Points on a hilly landscape, in no order, each with its height.
A ball rolls from a point to whichever of its 6 nearest points has the largest drop for the distance, and stops where none of them is lower. Distance is the straight distance between rows; heights are no part of it.
(446): 11 56 30 0 -25 -17 17 17 -51 -22 -6 -9 19 -33 -13 34 -1 52 9 0 -11 3 -14 93 -38 -12  h=326
(654): 11 30 37 -17 -28 4 -19 43 -29 14 25 18 13 -13 11 17 21 17 35 -12 -3 -13 13 25 -23 -39  h=255
(398): 4 -9 18 -4 -7 14 -24 13 -23 31 16 12 18 10 4 -19 10 -14 29 -10 19 0 22 -21 -9 -35  h=198
(440): 13 47 38 -11 -36 -3 -3 44 -37 1 24 6 11 -22 7 27 21 27 31 -7 -14 -7 5 54 -28 -32  h=226
(892): -21 -28 -49 10 -5 9 21 -24 33 -1 -9 -28 -22 -6 -8 -25 -20 -18 -22 6 -20 6 -17 -33 46 22  h=481
(423): 0 -34 -14 8 12 8 18 -25 35 -8 -12 -8 -17 6 0 -7 -24 -7 -34 27 -1 -1 -19 -22 10 38  h=179
(136): 20 -1 18 -8 33 -12 6 -11 15 -25 -36 28 0 22 0 35 -10 29 -35 14 3 -8 1 30 -34 19  h=173
(693): 8 -35 -1 6 17 3 13 -19 29 -7 -17 4 -9 18 0 -2 -21 1 -35 26 4 -3 -11 -14 -5 26  h=486
(117): -22 -11 -71 21 -16 -2 11 -8 11 -3 9 -31 -16 -2 -17 -43 4 -51 -1 -23 -36 18 18 -40 71 -2  h=493
(187): -8 -36 -28 11 0 12 19 -21 25 3 -10 -19 -14 7 -6 -26 -19 -19 -24 15 -8 5 -10 -30 24 19  h=368
(833): 11 61 39 4 -43 -14 25 29 -52 -11 25 -19 19 -38 -1 31 15 35 24 -1 -14 4 -9 88 -38 -20  h=410
(156): -15 14 3 15 -10 10 -26 20 -39 44 59 -1 8 1 6 -51 45 -39 64 -30 49 -4 27 -47 15 -30  h=220
(434): 12 56 41 -5 -45 -7 13 41 -46 -3 27 -7 13 -33 4 32 20 29 28 -5 -17 -3 -3 72 -32 -27  h=387
(631): 21 12 26 -13 18 -9 -5 5 -9 -13 -32 28 8 14 -8 36 -2 36 -14 7 -5 -9 9 41 -32 -6  h=140
(680): -8 -31 -24 15 -6 15 8 -14 2 16 1 -20 -2 12 -7 -41 -6 -32 -5 -1 0 13 14 -34 26 -7  h=239
(269): 16 18 33 -17 -11 2 -17 28 -28 6 -1 23 16 -4 0 22 9 26 16 -2 -7 -11 13 30 -26 -30  h=133
(233): 6 4 28 -12 -16 12 -27 28 -25 27 20 18 18 2 11 -6 15 -1 34 -13 12 -9 19 -5 -15 -39  h=464
(202): 4 37 38 -16 -39 3 -14 51 -31 15 43 15 11 -15 17 15 30 10 42 -17 1 -13 12 27 -23 -41  h=316
(303): -9 -35 -29 15 -5 15 17 -19 17 6 -7 -21 -8 9 -7 -33 -17 -26 -18 7 -7 11 1 -32 28 9  h=348
(868): 16 -22 12 -1 31 -6 7 -20 30 -21 -25 16 -7 20 5 17 -17 12 -41 27 4 -7 -11 5 -22 34  h=415
(94): 3 -22 9 2 -4 17 -16 2 -16 26 8 3 15 17 -1 -24 3 -17 17 -3 14 5 19 -25 -4 -28  h=208
(263): -8 25 28 -8 -36 6 -27 46 -27 33 62 19 13 -5 22 -14 40 -9 55 -32 31 -19 17 -10 -9 -40  h=696
(975): -12 -32 -27 6 11 7 21 -27 42 -11 -15 -17 -25 -4 0 -6 -27 -4 -32 27 -10 0 -30 -26 22 43  h=223
(106): 2 -36 -7 8 -1 17 7 -11 7 14 -6 -8 3 18 -6 -28 -10 -20 -12 8 4 7 8 -28 9 -3  h=312
(564): -9 -23 -13 -4 39 -9 7 -40 56 -28 -20 -12 -28 -17 16 20 -33 6 -39 42 2 5 -53 -16 3 69  h=273
(42): -32 -18 -71 3 -6 0 20 -22 41 -8 -12 -30 -29 -18 -11 -12 -15 -19 -16 -11 -39 1 -22 -41 69 25  h=732
(534): 10 56 25 1 -19 -20 19 6 -48 -27 -19 -9 22 -32 -15 38 -6 57 4 -3 -6 5 -17 98 -40 -6  h=304
(738): 7 -34 -2 8 6 13 8 -14 13 7 -11 -2 -2 19 -4 -17 -16 -13 -23 15 3 4 3 -22 4 7  h=606
(806): -16 21 13 8 -22 6 -27 33 -36 44 66 8 11 1 13 -40 46 -30 64 -34 51 -15 23 -38 8 -31  h=340
(791): 3 -2 7 -14 57 -32 0 -40 62 -54 -35 5 -13 -6 38 43 -33 17 -50 37 14 10 -48 10 -32 71  h=502
(808): -2 -28 -7 11 -3 17 -3 -9 -9 24 5 -11 8 18 -8 -39 1 -31 7 -4 11 13 19 -33 12 -19  h=199
(958): 0 38 37 -15 -43 5 -16 54 -26 22 52 15 9 -12 22 9 35 3 46 -24 8 -16 12 21 -19 -41  h=380
(163): 14 10 30 -15 -9 6 -21 27 -25 13 3 23 17 2 3 15 11 17 19 -4 -1 -10 16 14 -23 -32  h=301
(731): -18 22 6 15 -18 6 -24 31 -39 46 70 5 9 0 9 -48 53 -35 69 -35 53 -15 26 -43 14 -28  h=303
(536): 21 -7 22 -8 23 -5 -2 -5 5 -14 -30 28 5 22 -5 27 -7 24 -25 13 1 -8 7 23 -28 5  h=180
(814): 19 -15 17 -5 33 -10 5 -17 25 -22 -30 22 -4 23 3 25 -14 20 -40 22 5 -6 -4 15 -27 26  h=80
(241): 8 -28 7 2 1 16 -8 -4 -4 18 -6 6 11 20 -5 -18 -7 -12 -2 7 9 0 15 -19 -6 -16  h=626
(936): 10 61 35 10 -41 -19 27 19 -52 -19 17 -23 24 -43 -6 28 5 44 16 1 -11 8 -17 96 -41 -14  h=420
(723): -38 -15 -71 0 3 -2 15 -27 51 -10 -16 -31 -35 -27 -14 4 -17 -8 -14 -11 -38 0 -34 -44 69 34  h=587
(881): 1 -13 2 -9 52 -24 -1 -40 60 -46 -29 0 -18 -9 30 33 -35 14 -47 43 10 7 -49 1 -19 72  h=408
(677): -11 -2 -6 15 -6 16 -20 4 -31 38 37 -10 10 6 0 -50 28 -44 48 -22 32 11 28 -45 18 -33  h=424
(13): 20 -10 25 -10 10 5 -10 7 -9 2 -17 26 11 17 -6 15 -4 15 -7 9 0 -8 15 10 -25 -12  h=181
(304): -7 -1 11 4 -11 14 -27 17 -31 38 36 4 16 6 8 -35 25 -28 48 -21 34 -1 23 -34 4 -37  h=193
(481): 17 30 33 -16 -14 -3 -10 30 -33 -3 -5 18 14 -11 -4 31 11 32 15 -2 -13 -8 9 47 -28 -27  h=51
(736): 18 -23 14 -1 25 -2 5 -14 21 -11 -23 19 -2 22 -1 12 -15 11 -33 23 4 -7 -1 2 -23 19  h=492
(346): -3 13 28 -10 -24 10 -29 36 -28 31 42 17 18 0 16 -14 27 -8 49 -21 24 -13 18 -12 -11 -39  h=412
(66): -18 -20 -49 22 -12 8 12 -14 4 10 7 -31 -9 5 -13 -48 -1 -47 0 -12 -14 22 18 -37 49 -7  h=406
(359): 8 51 41 -10 -46 2 1 52 -37 8 43 4 8 -24 13 24 28 20 38 -12 -10 -9 5 50 -26 -37  h=347
(219): 3 -37 -10 8 6 10 15 -20 23 0 -11 -7 -9 15 -3 -16 -20 -9 -31 21 -2 2 -9 -22 7 21  h=364
(531): -1 -10 12 3 -8 16 -24 9 -25 35 22 4 18 10 4 -30 14 -22 32 -14 25 3 22 -31 -2 -34  h=127
(951): -18 -25 -52 17 -12 7 18 -16 16 4 -1 -31 -15 2 -11 -41 -8 -37 -13 -6 -21 13 5 -37 52 3  h=479
(190): -25 -11 -80 16 -16 -5 12 -6 20 -7 5 -28 -18 -6 -16 -33 0 -45 -4 -27 -43 11 13 -43 77 4  h=531
(650): -5 8 21 -4 -17 12 -31 27 -29 37 41 12 17 3 14 -25 27 -19 49 -22 32 -8 22 -25 -5 -38  h=263
(615): -13 5 -10 19 -3 14 -20 7 -37 40 45 -12 7 3 0 -54 37 -47 55 -26 36 9 30 -49 23 -31  h=524
(215): 21 10 28 -14 8 -1 -10 14 -18 -3 -21 26 13 8 -5 28 2 28 -1 4 -6 -10 12 30 -29 -16  h=124
(607): 8 -10 23 -8 -5 14 -23 15 -19 23 8 16 17 12 2 -8 6 -3 22 -5 12 -4 18 -12 -13 -32  h=650
(40): 16 -27 14 -1 11 6 -2 -7 7 4 -16 15 5 21 -4 0 -12 4 -18 15 4 -3 9 -6 -16 0  h=888
(336): 19 -2 19 -8 38 -17 7 -18 25 -32 -38 24 -4 21 4 35 -12 27 -42 17 4 -7 -5 27 -33 30  h=514
(902): 13 19 20 -12 43 -25 10 -22 24 -44 -48 25 -4 21 5 49 -11 38 -45 10 5 -1 -7 47 -40 28  h=905
(642): -1 32 35 -13 -39 6 -22 51 -25 26 53 18 12 -8 20 1 34 0 48 -25 15 -18 15 8 -16 -41  h=470
(320): -34 -7 -100 -3 -2 -25 -5 -2 40 -14 -8 -12 -17 -17 -26 11 0 -32 5 -52 -58 -10 -7 -60 98 24  h=790
(752): 7 -32 -1 2 24 -1 11 -23 37 -17 -19 2 -15 10 4 5 -24 5 -41 32 5 -3 -20 -10 -6 43  h=322
(331): 17 39 28 -12 -5 -11 -2 19 -36 -13 -22 15 13 -12 -11 39 2 46 3 -1 -12 -5 2 70 -32 -14  h=157
(737): -24 -26 -42 1 12 7 17 -35 50 -12 -15 -27 -35 -20 -3 -1 -27 -2 -29 21 -18 3 -43 -31 40 49  h=246
(949): 18 17 23 -13 31 -16 7 -9 5 -31 -44 27 2 18 -6 46 -6 41 -33 5 -1 -4 1 49 -37 15  h=16
(555): 15 51 34 -9 -27 -10 4 31 -44 -11 5 0 15 -27 -4 33 9 38 20 -3 -17 -3 -3 73 -33 -23  h=209
(334): 8 60 33 9 -35 -22 24 12 -52 -22 4 -19 24 -42 -11 32 -2 50 12 -1 -7 8 -19 101 -42 -9  h=386
(7): 13 35 22 -14 27 -20 9 -9 -9 -32 -49 20 4 10 -11 51 -6 52 -25 -2 -3 0 -2 71 -39 8  h=687
(830): -4 -20 -6 10 -6 18 -12 -3 -18 30 14 -10 13 15 -3 -41 8 -33 22 -10 18 14 25 -35 11 -27  h=175
(658): -9 -28 -21 4 22 2 15 -34 51 -19 -16 -14 -28 -12 5 8 -30 2 -36 35 -5 2 -43 -21 14 58  h=236
(138): -9 -19 -21 19 -5 17 -3 -9 -15 24 15 -20 5 12 -9 -49 10 -45 17 -12 10 22 25 -41 25 -21  h=302
(417): -36 -17 -61 -2 8 2 16 -32 52 -11 -18 -30 -38 -27 -10 7 -22 -4 -19 0 -32 1 -42 -40 60 41  h=447
(32): 17 33 24 -13 14 -13 3 2 -22 -21 -38 21 8 2 -13 44 -1 49 -13 1 -8 -3 2 68 -34 -3  h=262
(626): -11 -11 -26 21 -4 14 -7 -6 -24 28 26 -24 2 9 -10 -54 21 -55 31 -17 14 24 32 -44 31 -25  h=764
(824): 21 -4 23 -11 15 0 -8 5 -7 -2 -22 27 9 18 -5 23 -4 23 -10 10 -2 -8 11 19 -29 -8  h=139
(283): 5 23 33 -15 -28 9 -26 41 -27 25 38 17 15 -6 16 3 25 3 44 -19 13 -13 14 5 -19 -40  h=379
(815): 14 49 27 -9 -7 -16 8 11 -39 -21 -25 5 16 -18 -16 42 -1 54 1 -4 -13 -1 -6 85 -35 -10  h=228
(766): 13 -20 10 -3 33 -10 9 -21 35 -26 -27 16 -10 17 8 22 -21 13 -45 28 6 -5 -17 5 -24 40  h=435
(205): -17 -28 -45 14 -8 9 21 -19 23 3 -4 -28 -15 1 -10 -34 -15 -28 -18 0 -18 10 -4 -36 44 11  h=567
(277): -36 -9 -88 1 -5 -11 9 -11 42 -13 -11 -22 -26 -21 -20 -1 -7 -22 -6 -34 -50 -2 -15 -50 86 21  h=655
(435): -8 -11 -10 15 -5 17 -15 -1 -26 34 28 -13 10 11 -3 -47 20 -45 36 -16 23 15 27 -43 16 -30  h=333
(157): 13 -14 10 -3 42 -17 9 -28 46 -34 -30 12 -13 12 16 26 -25 15 -49 33 7 -2 -25 7 -25 52  h=446
(608): -17 -9 -54 24 -8 6 5 -9 -6 9 21 -32 -9 6 -17 -54 14 -59 13 -21 -16 26 30 -43 55 -17  h=135
(145): 9 4 12 -12 54 -34 6 -35 56 -54 -38 12 -11 7 33 42 -27 23 -55 28 10 5 -33 22 -37 60  h=554
(854): 13 10 21 -11 48 -30 9 -26 39 -47 -43 22 -8 20 16 45 -17 32 -52 17 8 0 -15 34 -38 41  h=740
(964): -7 -3 4 8 -7 15 -25 10 -32 39 36 -2 14 6 4 -43 27 -33 48 -21 34 4 25 -39 9 -34  h=227
(810): -24 -24 -37 -1 20 3 15 -39 53 -16 -17 -27 -37 -24 -1 10 -29 3 -29 25 -15 3 -51 -30 35 55  h=250
(953): -14 -32 -36 7 5 9 21 -28 40 -6 -12 -22 -27 -6 -4 -15 -24 -8 -30 18 -14 1 -28 -31 35 36  h=244
(33): 16 -13 23 -8 4 8 -13 8 -11 10 -10 21 15 16 -4 7 -1 11 0 7 3 -7 16 4 -22 -18  h=444
(284): 7 -26 0 0 33 -8 11 -29 47 -28 -22 4 -15 7 11 15 -26 9 -46 36 7 -1 -31 -7 -11 54  h=337
(372): -29 -11 -85 10 -15 -9 11 -7 30 -9 -1 -25 -20 -11 -18 -21 -3 -36 -4 -30 -47 5 1 -44 84 12  h=581

For each start below, name the point where the ball stops.
(145) => (423)
(205) => (531)
(738) => (531)
(42) => (423)
(320) => (608)
(958) => (481)
(951) => (531)
(723) => (423)
(277) => (423)

Call two points neighbours if one is among the 6 nearest of the other. Go from one point of each pair to the other, from neighbour to neighbour, staying as low as possible. Name the highest point that can't be avoided.
(949), (608) => (346)
(531), (423) => (219)
(814), (949) => (136)
(949), (481) => (631)
(608), (531) => (138)
